A landscape with many valleys, sampled at points; each row gives a point and its height.
From any point a ball rolls to the lowest of the 2 points nearest to it. It stops when none of these is lower. Distance is the straight distance between rows; heights are no part of it.
fiz: [-24  -9  -1  -2  -6  -1  -7 -10  -8  -4  -3   3  10   3  -9   7  26 -13
  -2  22 -20   1  23   1 -24  -1   7 -18 -29 -37  19  12 -16  10 -21 -24
  19 -31  -5   7  26  21 -12  -3  -5   4   2  25 -12  10 -21 -11]  height 6.08
tifi: [ -5 -22  -1   6 -13  21  -8  -3 -10 -39 -12 -17  13  -2   0  12  -8  21
   7 -17  29  -5   3  20  27  -4 -20  13 -31  36  16 -42   7 -19  31  15
  33   5   2   2 -12   1   7  21   0 -17  24  12  34 -19  -4 -21]  height 5.42
kuz: [  9  33 -19  17 -13  -3  18  -3  12   3 -19   2 -12  11 -13   1   5 -11
  23  -9 -23  -7 -10 -24 -19  13   1   9  15 -38 -21   7  -4  -6 -10   4
  -2  12  -8  11  -2 -30 -12 -18   6 -35 -34 -16  -8  -9  11   4]  height 5.73
foza: [ -6   7   1  -8 -21   4 -15 -12 -12  17 -11 -16   9 -25 -18 -11 -14   6
   3  10 -33   6  13  22  17 -12  -4 -15 -11  -9   2 -43   1   9   9   5
 -11  -1  13   8 -20  -9   5 -10  -5 -12 -15   2  27 -11  23   4]  height 4.01
meke: [ 15  -2 -14  23 -12   8 -13   7  24 -24 -26   9 -13  23 -28   2   9   7
  19 -31  -5 -20 -28  26  -4  14  -9 -17  16  -5 -29 -24  -6   8  31   7
  -6   5  12  11 -18 -20  22   2  -4   0 -17 -25  10 -24  -2  -7]  height 1.86
Val: [ 32  24 -10  20   5  -6  41  12  16  48   6  -1  11 -20  20 -10 -25 -14
  -1  14 -13   9 -23 -26  11  -9  13  20  43   4 -16  16  12  20 -33  27
 -25  26   8  -7  -5 -40   2  -8  -9 -21  -1 -31  -9   3  25  24]  height 4.71
tuto: [-16   4  16 -39  -4   5 -39  13  -9  -2  21   3  -1 -12  14 -13  -2   6
 -16  -2  14   8   7   3   3   7  -5 -19 -11  31  31 -18  12 -18  17 -22
   8   4  14  -7   6  39  -5   1   1  25  11  43  -8  -8 -17  -1]  height 1.70
puni: [-18 -13  11 -25   1 -11 -15   7  -6  10  21  10   1  -7   1  -3   7 -14
 -13  40 -27  13  19   8 -22  -6   8 -26 -11  -7  14  14  -2  29 -20 -20
  -6 -29  -2  -8  14  27 -10  -9  -9  28   4  22 -32  34 -17   4]  height 5.48
zibi: [  2  17 -18  26   8  -3  37  -8   9  40   4 -23  13  -4  18 -16 -16   3
   6   1 -13  -2   1 -23  21   7   4  21  17  -1 -26  16   1  22 -27   4
 -41  28  14 -13 -15 -54   2  -7   7 -15  -7 -32   2  16  39   7]  height 3.43
nudab: [-38 -12 -25  32  10   5  22  -8  18  -6 -21   0  17  29   0   8  20  14
   2 -16   9 -17  25 -16   5   5   3  29   0 -29 -17  35 -15  30  -9 -23
 -17   6  -7  -9  19 -34  -2   3  15   1   4 -12  10  11  19 -34]  height 4.19
Nup: [ 12  21 -19  30 -16 -17  17  -8  16   6 -15  -5  -8   1 -21  -5   0   0
  21  -3 -33  -3 -17   0   4   4  -7   5  11 -31 -32  -5   7  21  -1  18
 -17  -1  12  20  -4 -20   5 -20  -6 -30 -31 -38  -4 -21   7  -8]  height 5.12
susuf: [-23   5   3  -6  -4  26 -22 -12   2 -13 -25   8  19   0  -9   5  22  -6
  -7   4  16  -4  27  12  -8   7   1 -16 -36  -7  34 -29 -26 -16  -2 -32
  37 -11  11 -16   8   8 -17   3   9   6   4  54  26  -3   7 -10]  height 3.18
tizim: [ -4  28   2  -2 -14 -12 -11  -1 -12   2  -5 -17 -15   2  -7  -6  16 -10
  15  -2 -15  -4  -9 -23 -31  12  -6 -25 -12 -41   0   0  -2 -27 -10  -8
  22  -2  -4  16  -5  24 -17 -13   6  -5 -30   0  -8 -16 -17  11]  height 6.58
Badis: [-25 -14  28  -5  13   7 -17 -21  -3   2   9   2  23  -6  12   1   2   5
 -34  17  15   5  22  14  17  -5   9  13 -28   6  27  14 -21  20 -40  -7
  -2 -27  -1 -15  34  -1  -3   1  -4  17  39  46   8  28  12 -25]  height 2.23
dag: [-13 -22  -9 -12   3  -2  -7  34   2   2  -9  24   4  19 -23  -1  -8  21
  -7 -18  -2   2  -4  -9  11  -5  27   0  42  22  -9  -6  32  24  36 -15
 -37  25  16 -13  10 -12   7   4  -3  33  22 -15  -9  -4   1  -1]  height 3.45
Lok: [-31   4 -15 -11 -21 -20  15  14 -52  11 -11   1  20  -6 -13   3  10  17
   0   1 -28   4  15 -28  -8 -25  20   2  -9 -28   7 -11  21   5  -8 -24
 -13   3 -11  14  36  10 -21 -11  -3 -14  21  -6   2   0  -7   4]  height 5.52
Vataf: [ 26  15 -19  -7  -6   9  11  15   0   2 -38  27   4 -10 -16   6  -8 -12
   4  -6 -23  -5   2  -1 -11 -12  20  13  29  -5  12 -28   3   9   0   3
  -8   2  -6 -24   3 -37  -1 -14  -6 -17   8   3  10 -10  26  22]  height 6.54
pefa: [-29 -19 -28  30 -12   9  25  -8  -7 -26 -29  -7  16  25 -18  12  30  16
  13 -14   3 -18  16  -1   0   6  -4  18 -21 -27  -5   7 -12  13   3 -16
   3 -12 -12   5  17 -22   3   8   5 -19   0 -23  13  -6  -2 -27]  height 3.44
Lef: [  9   6  11   5 -14   9 -14  10  -9 -28 -19 -10   8  -6 -10   4  -3  24
  16 -32  33  -8 -15   3  14  -8 -11   5 -11  20   3 -33  16 -32  38  18
  31  14   1  16 -18  11   4  11  -1 -15   4  -6  33 -45  -7  -6]  height 5.77
lis: [ -5  11 -18  17   1   5  47   2 -19  -5 -12  -3  20 -11   6  13   6  -6
   3   1   2  -6  22 -24  -5  -9  11  35  -9 -23   4  29  -6  -6 -30   1
   0   4 -35  -4  21 -30  -8  -6   7 -41   6 -19   1  15  18  10]  height 2.90
pef: [-12  -3   3 -24  13   2 -15  28 -19   8   7  10   3  -2   6  -7 -20  25
 -20 -15   9  12  -1  -5  24 -13  22  13  30  39   4 -14  30   4  29 -13
 -26  26  14 -12   2   2   6   5  -2  19  31   5  14  -7  10  12]  height 2.88
gon: [ 26  -5 -12   8  -1  11  -7  12  26 -23 -20  24 -29  30 -19   2  13  -7
  17 -26  -2 -12 -26   4 -26  22   4  -6  30   9 -15  -6  -2  -5  26  -7
  -2   7   3 -16 -11 -13  10   7  -1  21 -13   0 -10 -12  -4   7]  height 2.75
tivu: [  2  21  -1 -13   9 -10  -7   5  16  15  19   6 -31  16  13 -10  -2  -4
  -3 -11   3  14 -11 -29 -11  15  12  -4  32   2 -17  17   6  -9   7 -17
 -20  23   3  -4 -14  -4  -8  -5  13  26 -11   6 -21  16  12  20]  height 6.56
tepe: [-23  -4  15 -32   7   2 -32  10  -5  11  28  -7  -5  -4  21 -14 -18  19
 -24  -6  23  17  -1  -1  21   8   4  -4   3  43  10  -5  18  -8  23 -15
 -18  23  20  -2  -1  18   3  11   3  32  20  27   0   9  -2   1]  height 2.31
Sobet: [ 29  16  -2  -7   4 -20   4  22   2  11   2   3  -9  -2   3 -14 -18  16
   1 -16  18   7 -24 -17  10 -10   3   4  28 -10  -7   3  25  -7  20  15
  -5  17  -6  34 -17  15   0  -3  -3  -8 -14 -43  10 -36 -13  11]  height 6.41
ruk: [ 27  14  20 -31  25   0 -25  16  -3  -2  12  14 -20 -15  35  -1 -25 -12
  -7 -14  30  10 -18   2  10  -8  -3  10  22  54   6   0  -1 -27  15  15
   1  18   4 -21 -17  12  -2   5   3  19   7  31   8   1   5  29]  height 6.10
feduz: [ -2 -12 -14  18  -9  -6   7  12   0 -31  -6  -6 -20  27 -14   6  23  12
  27 -28   3 -20 -24 -10 -17  18  -6  -2  -3 -12 -18  13   9 -11  18  -8
  14  -1  -4  17   8   8  11   7  -2  -1  -6 -30 -15 -27 -32 -12]  height 6.87
Palug: [ 11  24   9 -33  18 -10 -24  22   7   9   9  24 -29  -3  12 -17 -13  -6
 -10 -16  18  21 -12 -16  -4   5  20  -2  41  26   0   2  11 -21  25 -12
 -19  27  17 -15 -11   8 -15  -6   3  29  -5  23   2  -7   5  29]  height 6.32
Mepu: [  9 -24  -5  27   1  16  19 -23  11 -19 -11 -15   7  -1 -11  21   0 -11
   7   8  -1  -9  16  29   7  -1 -16  14 -29 -13  -5  17 -23  -2 -13  23
  19 -29 -27  -3  -2 -20  13   8  -1 -31  -9 -15   8  14   0 -14]  height 1.27
gedo: [ 24   6 -16   7   5  14  32  13  -4 -19 -15  18   6  -9  11  27   9 -19
  15  -2   5  -2   7 -17 -24  -8   8  32   8 -12  14  19 -12 -12 -20  15
  20  -5 -37 -22  19 -23  -4  -6   6 -22  16  -8 -18  11   9  21]  height 1.76
Fufe: [-15 -33   6   6  16   1   4  -1  19 -16  18   8   2  24   5  14  12  12
 -13  -4  28  -4   6  -1   0  12   6   9  -2   2   2  40  -5  21  -9 -11
   0 -13  -9  -6  31   5   4  12   6  26  26   8 -18  17 -15 -35]  height 7.36
zadan: [  1  42  16  -7   4 -18  -3 -23   2  51  26 -16 -10 -15   9 -27 -19 -14
  -2  27 -34  16  -7 -24   2   3   0 -13   5 -14 -12  -9   0  -2 -19  10
 -17   9  19   8 -28  -8 -13 -22  12  -6 -30  -5  -3   7  31  15]  height 6.63
tiri: [-28  31   9 -17 -13  -9 -23  -2 -16  15  21 -20  -8  -4  14 -15   6   6
  -1  -2   6   4   3 -38 -15  11 -10 -16 -19 -18  10   4  16 -37  -1 -20
  11  15  -6  20  -4  40 -21  -3   9  18 -10   6 -12 -10 -13  -1]  height 6.90
Pifem: [ -1 -29   9  26  27  -4  11 -19  15   6  21  -2  16  -2  15   2   4 -13
 -14  27   2  -2  14  14   8  -3  10  11   3   2 -12  51 -18  38 -43  -1
 -20 -17  -2 -19  14 -24  13  11  -5  21  17   7 -14  37  12 -13]  height 4.61
dugat: [-26 -23 -11   0  -2   2   5  11   3 -21   3   5  -3  33 -10   8  27  14
   4 -12   4 -11   2  -8 -21  16   5  -6 -10 -12  -3  24   2   6   8 -26
  13  -5  -4   5  23  16   1  12   5  12   8  -1 -24   1 -31 -23]  height 7.12
sav: [ -8 -20  11  -2  13   0 -12 -23  11  25  29 -10  -2  -4  13 -14 -11  -7
 -17  30 -16   8  13  23   7   7  -6 -19  -8  19  -8   8 -12  24 -12  -3
 -19 -12  15   0 -18  -4  10   2   5  20  -8   9  -3  32  15   0]  height 4.16
vig: [ 33  20  18 -26   0 -23  -6  18  -3   8   5  15 -26 -17  -7  -8  -5 -29
  -3  13 -18  10 -20 -11 -28 -10  -1 -19  24 -14   2   4   8  -5   1  18
   5  -8  -6   1  -2  34 -15 -20  -1   5 -17  -3 -17 -14 -23  26]  height 5.00
rusu: [ -4  -9  25   2   2  -8 -12 -16  -4  14  48 -45  -8 -11  36 -18 -27  22
  -6   3  32   1 -12   6  30   0 -37  -1 -16  33 -10   4  10 -19   7  26
  -4  18   4  22 -28  20  21  25   1   5  10 -20   6  -8  -4 -10]  height 6.27
piza: [ 22 -27  10 -24  -1 -10  -7  30 -23 -24   9  14 -15 -13 -14  14   3 -10
  -5  18 -25  -2 -12  24 -18 -22  -1 -15  10  13  17  -1   6  11   6  16
   8 -24  -7  -9  15  30   5  -1 -20   8  26   6 -25   4 -37  18]  height 5.08
Senup: [  1 -22  26  -1  18 -11   6  -2  -9  19  57 -31  -3  -4  40 -17 -14   8
 -18  10  19  -4 -15   0  20  -4 -20   4  -3  40 -12  29  16   0  -4  19
 -20   8  -1   9 -12  17  18  23  -6  15  24 -27 -22  15 -14  -4]  height 6.28
Pas: [-26  -3  -8  21 -12  18  23  -5 -10 -32 -32   3  25  27 -14  22  27  14
  10 -12  33 -14  15 -18  -4   3   7  20 -36 -14  21  -8 -10 -17   1 -22
  44 -12 -12   6  26  -7 -20  14  13 -19  15   7  14 -10  -3 -31]  height 2.22
voma: [-31 -26 -18   0 -14  -7  -4  29 -15  -2 -24  11  12  18 -51  -5  12  29
   2 -17 -26  -7  -2  -5   5  -3  21 -17  15  -3 -16 -18  33  29  28 -21
 -25   5  26   9  20   1   8   3  -9  20  10 -19  -7 -13 -26 -13]  height 4.08
fubel: [ 40  11 -19  -1 -10   7   7  19  18   7 -39  34  14  -9 -22   1 -19  -1
   7  -1  -6   4  -9  37  25 -15   6  -1  30   1 -11 -43  10  25  22  25
 -17   4  15  13 -12 -17   9  -9 -18 -23 -17 -20  33 -27  12   7]  height 5.54
vom: [-17  19 -16  14   4   1  44  -4 -19  33  -7 -17  32 -10  15  -2  -3   3
  -4   4 -10  -2  18 -34  15  -5  15  35   3 -16  -6  26   5  12 -39  -7
 -28  24 -14  -8   8 -43 -17  -8  14 -26  10 -25  12  20  38  12]  height 1.61
Mabur: [ 20 -18 -15  18 -16 -13  19   8  -6 -16 -14   2   3 -10 -22   3 -12  11
   8  -3 -20  -7 -15  29   9 -22  -1   6  13  -3 -16 -12  15  23  13  32
 -14 -11  -9  13   3  -1  20  -1 -22 -27  10 -41   4 -21 -22  -6]  height 3.59
puram: [ 14  15  20   4   6 -26  13 -12  -1  46  33 -16  -8 -21   7 -27 -21 -14
  -5  31 -31  13 -14  -9  13 -10  -4  -3  10   1 -17  -1   9  13 -17  31
 -23  -5  25  12 -12  -1   2 -20  -1  -7 -16 -37 -18   4  13   8]  height 6.22
feki: [ 35  16   0   6   8   0  13  -3   9  -9  12  -7 -22   0  20   9  -3  -8
  14 -16  18  -4 -27 -25 -12   6 -13  21  18  -1  -8  26  -5 -30  -7  26
  14   9 -24  -1 -10  -1   1  -2   3  -9 -13 -14  -6  -4  -4  15]  height 3.96
baz: [  8   6 -15  10  20  -1  14  -8  38   7  16   9 -28  27  12   0   6 -19
   7  -6  -1   4  -8 -14 -17  16   1   1  29  -5 -22  35 -13   7  -8 -18
 -12  10  -2 -20  -8 -21   5  -6  11  25 -21   3 -26  28  17  11]  height 6.85
vugu: [ 13   1  -8  16  -3 -17  13  25  -5 -18  -3   7 -14  18  -4   2   1  14
  16 -33  22  -6 -32 -23  -8   0   3  17  21  -8 -12  19  26 -13  22  14
   4  11 -14  22   6  10   5   7  -6  -2   4 -44  -9 -38 -29  -2]  height 6.66
gogaz: [-12 -20  12   4  -2  16  -1  -8   2 -40 -14   7  22  17   4  10  -3  14
 -15  -8  58   0  10  16  19   7 -19  18 -30  40  27 -29 -12  -4  20 -15
  44  -1   5   0  15   8 -12  18  11   1  35  36  16  -3  -8 -36]  height 4.88
ruzo: [ 16   3  -2 -16  11  20  -9   0  14 -29 -10  26 -25  25  -1  10  17 -17
  17 -15  23  -3  -9   1 -26  24   2  -6   8  16   5  -2 -17 -20  17 -16
  21  -3   0 -27 -12  -3  -7  10  14  11  -6  28  -4   5   1  10]  height 3.41
nepi: [-29  -4 -10   7 -16 -21  -1  28 -20  10 -15  -1  10  15 -25  -9   5  35
   6 -30  -1   2  -1 -33   6  -1  21  -2  13 -17 -18  -4  39   3  36 -20
 -23  25   8  31  16   8  -4  -2  -3   4   4 -36   4 -28 -19 -14]  height 4.60
naku: [-18 -20   5   8   3   8 -20 -33  22  -1  15 -15  -5   8   9  -3   0   1
  -9   8  12   1  10  20   8  19 -22 -13 -25  -3   0  11 -20   4  -4  -4
   7 -10   0   3 -17   0  14  16   5  15 -15  14  10  15   2 -24]  height 3.37
Vob: [ 53  16  19 -27  10 -14 -19   8  13   8   2  26 -28 -16   4  -9 -22 -26
  -7   5   0  13 -22  16 -11  -4 -10 -20  38  13  -3  -7  -5 -12  16  25
  -5  -3   9  -7 -24  26  -4 -10  -5   7 -26  15   2  -5 -14  31]  height 5.47
lor: [-34 -12  19 -34   8   0 -23  -1 -10   6  28   1  22  -7  18 -12  -2  15
 -32  15  24  11  22  14  10   1   1  -4 -31  12  41  -3   2   2 -12 -23
   4 -14   4  -6  27  39 -14  -3  -1  33  32  42  -6  21 -13 -14]  height 0.55
sul: [ 44  15  -8   3   2  -1   4  10  20  10  -8  16  -3 -11  -5  -4 -26  -3
   4  -6   3   3 -22  10  20 -11  -6   9  36   2 -19 -18   6   2  13  32
 -13   9   2  12 -18  -9  15  -3 -13 -19 -17 -24  18 -20  11  13]  height 6.03
Diza: [-43  -7 -10 -14 -22  -5   5  -3 -34   9  -2 -11  26 -10  -6  -7  15   6
  -7  22 -36   1  32  -3  -6 -15  10 -10 -32 -29  22 -11   5  14 -18 -21
  -5 -19  -3   9  28  19 -16 -11  -7  -3  10  10   0   9  -8  -1]  height 6.02
ped: [-16 -16   9  -4   9  19 -16  -5  25 -27  -4  15   0  34   9   4   5  12
 -11 -17  53   4   4   7  12  21   0   6 -11  31  16  -8 -13  -4  20 -25
  21   4  11  -8   4   0  -4  17  25  26  20  43   3   6  -1 -33]  height 4.38
Muva: [-12  25   3   0  15  10   3 -20   0  16  14 -17   7   1  24   2  -2   1
  -5   1  18   6  18 -25   6  10   6  14 -16 -11   7  19 -12 -19 -28 -12
   6   7 -10   0  -7 -14 -14   4  18  -6  -6  13  15  15  29   5]  height 7.38
zok: [ 16   2  -7   7 -21   3 -11  -2   7  -1 -38   2  13 -15 -40   2  -4   2
  10   3 -38  -2   5  43  18 -11  -5 -24  -3  -8 -12 -54   0  21  17  10
 -11 -11  22   9 -14 -18  16  -8 -17 -23 -19  -8  26 -23  14  -1]  height 4.75
gupa: [ 32 -30   1  -4   8  11  18   4 -14 -19  -1   5  10 -25   6  31  -5 -25
  -1  23 -14  -3   8  37   1 -31  -3  15  -6  20  20   3 -18  11 -18  27
   4 -27 -24 -21   4  -5  18   7 -20 -21  27   1  -4  31   1  18]  height 3.81
surig: [  4  -5  -5  17   4 -12   8 -20  13  -5  24 -23 -20   3  13   2  -5   1
  13  -2  -2  -9 -17   5  -2  16 -31   0  -7  -7 -20  25  -3  -4  -3  25
   1  -4 -15  16 -17   4  16   5  -3 -12 -21 -30 -18   3  -9  -6]  height 3.28
Potez: [  4   2  -1  -1  19  28 -13 -17  41 -28  -7  20 -23  30  14   5  11 -12
  -6 -23  48   9  -1  -1  -4  28  -8   0   5  24  -3  -3 -26 -17  21 -16
  18   4   2 -23 -24 -19  -3  19  28  19 -11  40   8  13  18  -5]  height 3.87
mef: [  7  -3 -10   9  -1  16  36   8 -18 -41 -24  19  10  10   5  32  19  -6
  16  -2  25  -4   9 -17 -19  -7  12  31 -17   2  30  10  -9 -17  -9   2
  45 -11 -29 -11  30  -4 -13   3   6 -19  25   3  -7   1  -2   1]  height 0.48
liru: [ -2 -19  33  18  33  12 -15 -36  24   7   4  -4   8  -2  17   5  -5 -11
 -24  19  20   0  14  23  17   0   7   8  -7  14  -1  29 -36  16 -34   4
  -5 -19   5 -24   5 -25   8  19   5  21  12  37   9  38  22 -17]  height 3.60
Dizu: [-43  13  -8   1  -8 -17   2  -8 -11  17  26 -23   5  17  22  -6  12  14
  -1  -5   9   9  18 -49  -8  11   2   2 -23 -31  -5  30  11 -14 -10 -23
   5  20  -9  32  23  25 -24  -2  13  12  -9  -5 -12   8 -10 -20]  height 7.20
Bese: [-18  13  -3 -14   6  31 -12  -7  -3  -3 -33  11  13  13   0   6  15  -7
  -5  -6   7   2  30  -6  -5   5  14  -2 -14  -3  20 -19 -22  -7   2 -35
  11   1  -1 -19  -3 -22 -19   3  21  -4  -1  38  30   8  39   0]  height 2.18
Rig: [-19   9 -17   9 -15 -23  21  15 -30  20 -10   3   4  -6 -18  -9  -4  21
   4  -8 -24  10   2 -30   4 -16  23   8  13 -26 -11  -7  37  13   3  -9
 -26  15   2  19  17   0 -10 -16  -3 -10   3 -35   5 -12  -7  -1]  height 5.03
nesuf: [ 49   4  23 -21  20  -1 -27  -5   7   5  22   1 -27 -21  26   3 -27 -23
  -2   2   9   1 -21  20   1   1 -23 -15  18  43  -1  -1  -9 -27  11  34
   2   3  -1 -22 -31  20   8  -1  -1   6 -14  30   3  17   2  22]  height 5.85
Beva: [ 25 -31  13   8  15 -25  19   4   0  18  43  -6 -11  -7  13  -5 -13  -6
  -6  22 -16   4 -25  14   7  -8 -11   0  22  29 -23  23  14  22  -5  31
 -24   4   8  -3  -3   9  18   3 -14  15  13 -42 -37  22 -19   5]  height 5.88
Zavut: [-14   0  11  10 -16   1 -22 -10   1  -5  14 -34   0  -7  13 -14 -16  28
   8 -24  30   0 -13   7  28   8 -29  -7 -13  14  -5 -19  24 -25  33  18
   3  18   8  25 -28  21  21  15  -3   7  -1 -15  19 -35  -8 -17]  height 6.05
tef: [-17  12   1   8 -19   6 -22 -12  -3  -4  -4 -14   0   2 -16  -6  19  -3
  12  -8 -13 -11  -4   5 -18  15 -15 -34 -21 -19  -2 -23  -4 -20   8 -12
  19   0   9  10 -21  13   7  -3   2   4 -28   9   6 -20  -9  -1]  height 6.23
Lup: [ 26  23   2   7   1 -15  35   1  -4  46  11   2   2 -30  -1  -6 -17 -22
   3  37 -38  14 -10 -11   5 -22  12   9  21  -6  -9   2  10  21 -37  34
 -23  -4  14  -9   8 -15   0 -23 -12 -28  -7 -25 -17  11  16  19]  height 5.63
nas: [  4 -15 -15  24 -16 -26  16  -4   0   8   8 -12 -10  -8 -20  -4  -4   8
  11  15 -44   2 -13  20   3  -8 -19  -5   2 -10 -26  -4  13  36   0  32
 -20 -17  10  16   0   4  12 -16 -13 -19 -11 -47 -19  -6 -17 -12]  height 4.37
dediv: [-44  12  -1  17   4   6  -1 -25  11  17  22 -26   4  23  28  -8   6  21
  -9 -10  30   1  17 -37  14  23  -1   8 -20 -20  -4  20  -8 -12  -8 -22
   0  22  -7  20   0  -5 -11   9  20  10 -10   9  15   4  20 -21]  height 7.50
fitiz: [-14   7   4 -14 -15   1 -35  20 -12  -5 -18   9   2   1 -30  -8  18  -2
   2  -7 -13 -11   4   9 -18  11  10 -39  -1 -10   2 -40   7 -18  17 -30
  12  -2  33   0  -5  26   6  -8  -8  19 -11  19   2 -26 -22   7]  height 5.90
Dor: [ -2 -13  11 -31 -13  -4 -23  20 -18 -13  -7   7  -9  -9 -25  -1  15 -13
  -4  12 -24  -7  -4  16 -25  -1   4 -38  -9   2  15 -20   2  -4   4 -18
  14 -22  14 -11  10  40  -3  -8 -15  15   3  20 -17  -8 -37  14]  height 5.55
vub: [  6 -16   8   6   3  12  18 -14 -14  -3  -2 -20  19 -26   8  15  -8  -3
  -5  19  -2  -3  21  22  19 -14  -4  19 -30   6   8   9 -11  -3 -19  24
   3 -15 -25  -9  -5 -13   8  10  -5 -33  10  -5  11  22   9   6]  height 2.74
pude: [  1 -36   3  15  21 -15  22 -10   1   8  37  -7   2  -7  15   3   3  -6
  -6  34 -13  -1   5  15   0  -6  -8   3  -4  12 -12  44  -5  34 -26   8
 -12 -18  -4  -1  10   7  17   5 -10   5  15 -27 -31  33 -11  -6]  height 5.34
Feli: [ 35 -17  -9  15 -14  -6  -6  16   7 -25 -28  22  -6  11 -28   8   3   6
  17 -15 -10 -16 -27  37  -1  -5  -4 -11  19  -1 -17 -22   0   7  27  25
   2 -11   4  13  -4   2  23   3 -22 -16  -8 -29   1 -31 -29  -1]  height 2.76
kole: [-27  13  -6 -14 -18  20 -14  -3 -24   7 -28  -6  24 -14 -15  -4   2   6
  -5   2 -30   6  28   7   6  -8  10  -8 -12  -8  24 -41  -2   5   0 -22
  -9   1   5  -3  -6 -18 -14 -10   1 -11   0  26  32  -5  35   9]  height 3.25
sivak: [ -4 -22  -5  36   3   4   0 -35  21 -14  11 -24  -7   8   6  16   4   5
  11  -2  13  -9   7  27   7  18 -37   2 -29  -6 -10  26 -16  -2  -5  21
  17 -18 -17  14 -18   1  22  20  -1 -13 -16 -18  -1   5 -15 -29]  height 2.55
vab: [ 35  17  -8 -19  -6  12   3  19  -7  -3 -53  28  15 -19 -31  -1  -4 -11
   2  -5 -18  -5   0  24   0 -26  22   4  13 -12  11 -50   1  -6  14  13
   9   0   2  -3  -1 -12  -8 -13 -15 -37  -7   3  32 -37  13  23]  height 6.13
lan: [ -8 -27  16 -19   9  -9 -10  -3 -14  21  28  -2   6 -22   7  -3 -10  -8
 -20  47 -34  12  19  29   4 -18   2 -21 -13  26  11  -4  -6  35 -20  -2
 -12 -27  10 -10  -1  11   2  -4 -16  16  20  10 -15  32  -2   5]  height 4.89
Duz: [-11  -3   0   3  21   3  -1  -7  37 -12   7  24 -15  31   2  10  13 -14
  -3  -3  26  -1  10 -12 -20  14  16   0  11  -8  -5  46 -23  10 -11 -30
  -5  -4  -9 -22  18 -12  -6   5  14  40   0  28 -21  27   6 -13]  height 7.19
lif: [ 37  31   3 -20   1  -6   2  17  -1  -3  -8  20 -19  -5   0   6   3 -25
  15  -8   0   3 -20 -29 -32  -6  12   8  25 -18   7   5  -3 -27  -5   9
  11   3 -18  -5   6  12 -16 -16   5  -6 -10   7 -13 -16  -8  30]  height 4.53
vufev: [ -8  11   8 -14 -17  20 -10  -8 -20 -21 -18  -2  17 -19  -6  10  15  -8
   2   9  11  -9  18   8 -10  -7  -9 -11 -50  -3  39 -22 -16 -31  -9 -14
  55 -18  -1  -5  10  26 -19  -2  -2 -14   0  38  11  -9  -8   5]  height 4.05
lof: [-38  23   1   9 -20  19 -25 -27  15  -4   6 -21  11   9  13 -11  18   9
   2 -12  22  -8   8 -11   0  28 -21 -22 -37 -19  10 -16  -1 -39   4 -23
  29  16  12  17 -18  18  -9   4  20  21 -27  26  18 -13  -5 -20]  height 6.59
vib: [ 43 -12   2 -17  -7   3   3  11 -11 -10 -16  17  -7 -24 -10  19  -9 -26
   3  13 -33  -2  -7  31 -13 -25   0   8  12   8  15 -12 -13   3  -8  34
   9 -15 -17 -17   3   5  10  -3 -20 -18   9   8  -5   6  -5  27]  height 4.49
pakad: [  5  31   7 -11  16   8   4 -16   4  34  14 -10  -2 -12  19 -10 -11 -12
  -8  18 -12   7   6 -15   1   7  10   5   3  -2   1   6 -13  -8 -28 -11
 -12  10  -1  -9 -19 -28 -14  -8   9  -5 -18  19   2  22  45  25]  height 7.05

Where does a ball stop that starts at each point below?
rusu => meke
feduz => Bese
Rig => lor
Muva => vom
vab => Bese
nesuf => Mepu
Senup => lor
kuz => meke
tiri => Mepu
lof => Mepu
